Each scene shows the same named points in several views. A view is turned or mirrored, shifted and resized as a whole, has a little noise and may leave points out.
In the rows, 100 means zero.

Scene 1
View 1
(82): 86, 76, 119, 107, 103, 72, 117, 93, 126, 114, 105, 50, 120, 108, 146, 117, 77, 114, 89, 103, 71, 125
(171): 65, 115, 110, 115, 97, 104, 132, 76, 106, 101, 98, 84, 143, 116, 119, 86, 61, 59, 94, 121, 45, 142
(243): 78, 95, 113, 110, 100, 88, 125, 87, 116, 111, 104, 74, 131, 115, 130, 95, 72, 83, 93, 116, 64, 133
(253): 87, 111, 122, 94, 93, 91, 125, 101, 121, 116, 115, 77, 94, 104, 142, 105, 67, 99, 84, 96, 78, 115
(76): 71, 91, 109, 114, 103, 97, 119, 102, 115, 107, 111, 74, 133, 127, 131, 92, 68, 83, 114, 131, 61, 136
(139): 86, 84, 125, 108, 107, 84, 118, 104, 121, 118, 109, 54, 116, 119, 146, 118, 73, 109, 103, 114, 66, 121
(98): 90, 71, 118, 106, 110, 72, 117, 99, 126, 118, 108, 54, 123, 116, 142, 112, 80, 112, 95, 113, 77, 121
(111): 61, 125, 81, 94, 79, 102, 126, 92, 124, 95, 124, 113, 108, 94, 120, 67, 64, 63, 83, 100, 84, 136
(59): 86, 75, 97, 98, 105, 92, 108, 143, 121, 123, 136, 96, 109, 141, 130, 80, 82, 93, 131, 145, 108, 117
(51): 55, 93, 66, 119, 96, 86, 126, 71, 118, 94, 105, 108, 161, 112, 97, 52, 72, 42, 93, 134, 71, 157
(217): 80, 87, 106, 106, 102, 87, 117, 109, 120, 114, 117, 78, 119, 120, 131, 92, 75, 90, 105, 124, 80, 126
(147): 79, 106, 100, 102, 94, 84, 132, 74, 113, 109, 100, 91, 128, 106, 121, 81, 73, 65, 73, 108, 74, 130
(209): 79, 79, 92, 98, 95, 73, 116, 104, 133, 108, 120, 77, 112, 103, 137, 93, 78, 104, 91, 102, 95, 127
(119): 84, 103, 98, 96, 92, 71, 131, 68, 121, 110, 101, 91, 119, 93, 125, 85, 77, 76, 61, 96, 86, 128
(181): 66, 135, 122, 97, 84, 121, 123, 117, 115, 105, 124, 86, 92, 110, 144, 100, 52, 86, 107, 101, 61, 122
(222): 86, 113, 121, 104, 100, 92, 129, 82, 105, 117, 100, 85, 123, 117, 126, 93, 71, 72, 86, 118, 65, 123
View 2
(222): 97, 102, 86, 87, 102, 105, 111, 115, 87, 108, 95, 101, 81, 121, 87, 104, 105, 105, 115, 63, 106, 88
(243): 102, 105, 95, 90, 95, 105, 106, 110, 92, 103, 98, 92, 78, 123, 90, 98, 107, 112, 115, 71, 105, 92
(253): 96, 97, 91, 100, 93, 99, 128, 98, 90, 114, 94, 104, 84, 115, 93, 97, 93, 83, 118, 70, 106, 94
(82): 108, 106, 102, 101, 81, 94, 118, 90, 96, 107, 95, 83, 83, 124, 94, 92, 96, 98, 115, 81, 104, 101
(119): 95, 124, 99, 89, 89, 117, 111, 109, 84, 106, 104, 100, 85, 107, 86, 104, 93, 96, 110, 55, 112, 94
(98): 106, 106, 99, 99, 87, 90, 117, 89, 95, 101, 95, 82, 88, 128, 95, 95, 95, 100, 111, 84, 101, 102
(181): 85, 78, 90, 102, 111, 102, 127, 110, 96, 118, 96, 121, 77, 111, 106, 92, 100, 86, 119, 69, 96, 90
(147): 94, 115, 96, 85, 100, 114, 107, 117, 86, 105, 103, 102, 82, 112, 90, 105, 100, 105, 110, 57, 107, 91
(111): 76, 112, 102, 89, 112, 118, 113, 120, 89, 107, 111, 121, 84, 97, 106, 101, 92, 92, 105, 53, 99, 91
(209): 94, 116, 105, 98, 93, 96, 120, 94, 92, 101, 104, 94, 94, 113, 102, 98, 86, 90, 104, 73, 99, 102
(59): 83, 100, 87, 89, 123, 72, 123, 101, 92, 93, 99, 99, 108, 133, 112, 104, 85, 96, 90, 84, 82, 99
(171): 94, 97, 98, 87, 108, 116, 97, 125, 94, 105, 102, 104, 69, 116, 97, 98, 113, 120, 118, 65, 101, 87
View 3
(209): 111, 89, 108, 97, 90, 108, 96, 119, 105, 108, 112, 97, 72, 105, 116, 114, 110, 95, 93, 99, 102, 111
(217): 113, 101, 111, 88, 90, 107, 105, 103, 107, 111, 113, 97, 76, 107, 103, 108, 114, 99, 91, 107, 100, 109
(253): 114, 104, 102, 87, 95, 110, 97, 122, 105, 103, 113, 98, 80, 113, 120, 101, 119, 99, 93, 106, 102, 110
(82): 114, 95, 106, 94, 92, 100, 100, 108, 101, 104, 127, 95, 68, 111, 122, 105, 111, 103, 92, 104, 85, 106
(171): 105, 99, 106, 75, 91, 116, 111, 98, 109, 116, 125, 104, 88, 92, 98, 87, 121, 110, 94, 106, 106, 98
(76): 110, 102, 112, 81, 88, 111, 108, 95, 109, 113, 121, 96, 80, 105, 100, 106, 115, 106, 90, 106, 99, 106
(243): 111, 98, 106, 87, 94, 105, 110, 101, 106, 111, 123, 103, 79, 100, 107, 92, 116, 105, 93, 110, 95, 99
(222): 109, 104, 104, 80, 95, 111, 111, 107, 109, 110, 117, 104, 85, 98, 104, 87, 121, 105, 95, 111, 104, 99
(147): 105, 96, 104, 90, 96, 105, 110, 111, 106, 111, 113, 108, 82, 91, 102, 87, 117, 99, 96, 110, 107, 97
(139): 117, 104, 106, 87, 90, 106, 101, 105, 103, 103, 124, 94, 72, 117, 118, 107, 115, 104, 90, 107, 86, 111
(51): 97, 84, 114, 89, 89, 109, 117, 92, 111, 127, 115, 110, 81, 73, 79, 93, 112, 102, 95, 103, 117, 93
(111): 100, 91, 107, 86, 92, 119, 102, 123, 109, 115, 104, 105, 88, 87, 99, 100, 118, 95, 95, 99, 126, 105
(181): 110, 108, 103, 70, 89, 126, 97, 119, 109, 105, 112, 96, 93, 112, 114, 106, 124, 104, 92, 103, 114, 114
(59): 118, 107, 118, 93, 87, 108, 105, 97, 115, 114, 93, 91, 74, 116, 90, 128, 110, 89, 89, 110, 104, 119
(119): 105, 91, 101, 98, 99, 102, 105, 122, 103, 108, 112, 107, 77, 90, 110, 88, 115, 96, 97, 108, 105, 97
(98): 117, 98, 108, 95, 91, 100, 102, 104, 102, 105, 122, 94, 67, 113, 115, 108, 110, 101, 91, 108, 85, 108
View 4
(119): 102, 114, 124, 98, 93, 113, 97, 96, 108, 93, 93, 88, 103, 107, 93, 103, 89, 96, 94, 100, 107, 110
(181): 101, 102, 126, 73, 85, 115, 102, 105, 97, 124, 88, 78, 97, 97, 114, 101, 71, 91, 126, 83, 109, 111
(76): 110, 108, 104, 88, 91, 119, 98, 92, 95, 117, 106, 83, 89, 99, 103, 112, 79, 89, 112, 101, 120, 114
(139): 95, 104, 112, 77, 96, 113, 99, 89, 92, 120, 102, 94, 85, 102, 91, 113, 83, 95, 102, 93, 127, 108
(51): 128, 122, 103, 114, 88, 122, 95, 97, 109, 90, 109, 71, 104, 105, 109, 109, 82, 84, 113, 117, 108, 120
(222): 104, 106, 113, 101, 89, 120, 96, 93, 95, 111, 93, 87, 99, 95, 98, 105, 81, 95, 101, 96, 112, 115
(82): 92, 108, 116, 78, 99, 110, 98, 88, 98, 111, 105, 96, 87, 108, 89, 115, 86, 96, 96, 96, 129, 106
(217): 109, 106, 107, 83, 93, 118, 98, 94, 98, 113, 99, 88, 85, 101, 95, 107, 86, 91, 108, 102, 116, 110
(59): 125, 99, 95, 68, 92, 124, 99, 99, 100, 119, 95, 87, 70, 97, 88, 103, 95, 87, 116, 109, 108, 107
(98): 98, 107, 110, 78, 99, 112, 97, 88, 98, 114, 105, 95, 83, 106, 87, 113, 88, 96, 97, 99, 126, 107
(147): 106, 112, 116, 103, 90, 117, 95, 96, 102, 99, 95, 84, 102, 103, 98, 105, 83, 94, 101, 101, 108, 115
(111): 116, 113, 125, 90, 87, 116, 99, 106, 110, 98, 88, 76, 104, 107, 109, 98, 83, 89, 117, 100, 98, 111
(253): 95, 102, 124, 79, 93, 113, 99, 97, 97, 115, 89, 92, 93, 102, 95, 103, 84, 98, 104, 88, 112, 108
(171): 108, 113, 111, 108, 87, 119, 95, 94, 96, 109, 105, 79, 105, 96, 110, 110, 72, 89, 111, 98, 118, 120
View 5
(51): 97, 101, 123, 83, 134, 90, 87, 101, 92, 78, 96, 74, 95, 99, 75, 111, 121, 124, 98, 93, 88, 108
(243): 86, 116, 99, 93, 122, 94, 94, 77, 108, 90, 112, 85, 104, 106, 97, 93, 100, 110, 97, 95, 107, 98
(119): 82, 111, 112, 101, 109, 97, 104, 89, 95, 92, 125, 88, 97, 105, 92, 107, 95, 113, 78, 101, 104, 99
(181): 105, 99, 104, 109, 107, 97, 101, 69, 112, 83, 131, 127, 113, 88, 103, 86, 115, 119, 99, 106, 112, 100
(147): 89, 110, 113, 98, 116, 98, 98, 88, 103, 89, 119, 87, 98, 101, 91, 102, 102, 118, 89, 101, 101, 100
(222): 90, 114, 107, 98, 115, 100, 96, 79, 118, 89, 120, 92, 103, 101, 99, 93, 102, 116, 98, 103, 106, 99
(171): 105, 117, 110, 93, 131, 97, 89, 83, 104, 84, 110, 92, 104, 95, 93, 84, 106, 120, 104, 100, 101, 104
(209): 76, 93, 93, 96, 104, 86, 104, 73, 95, 90, 121, 101, 106, 107, 96, 113, 112, 106, 86, 89, 113, 96
(76): 92, 105, 96, 89, 122, 89, 92, 70, 112, 84, 108, 97, 110, 102, 96, 93, 116, 111, 107, 93, 108, 100
(82): 77, 111, 80, 94, 109, 87, 102, 64, 100, 95, 118, 96, 110, 113, 105, 95, 97, 99, 91, 89, 121, 93
(139): 80, 106, 81, 97, 105, 90, 102, 58, 112, 93, 123, 107, 113, 108, 108, 93, 103, 100, 96, 92, 122, 93
(217): 83, 99, 97, 92, 111, 91, 97, 70, 115, 87, 115, 98, 107, 105, 98, 103, 116, 109, 100, 93, 111, 98

Which points are out of place in each view (at most two, in the order of its rows)? Write - if all are in place.
view 1 => (243)
view 2 => -
view 3 => (209), (222)
view 4 => (181)
view 5 => (139)
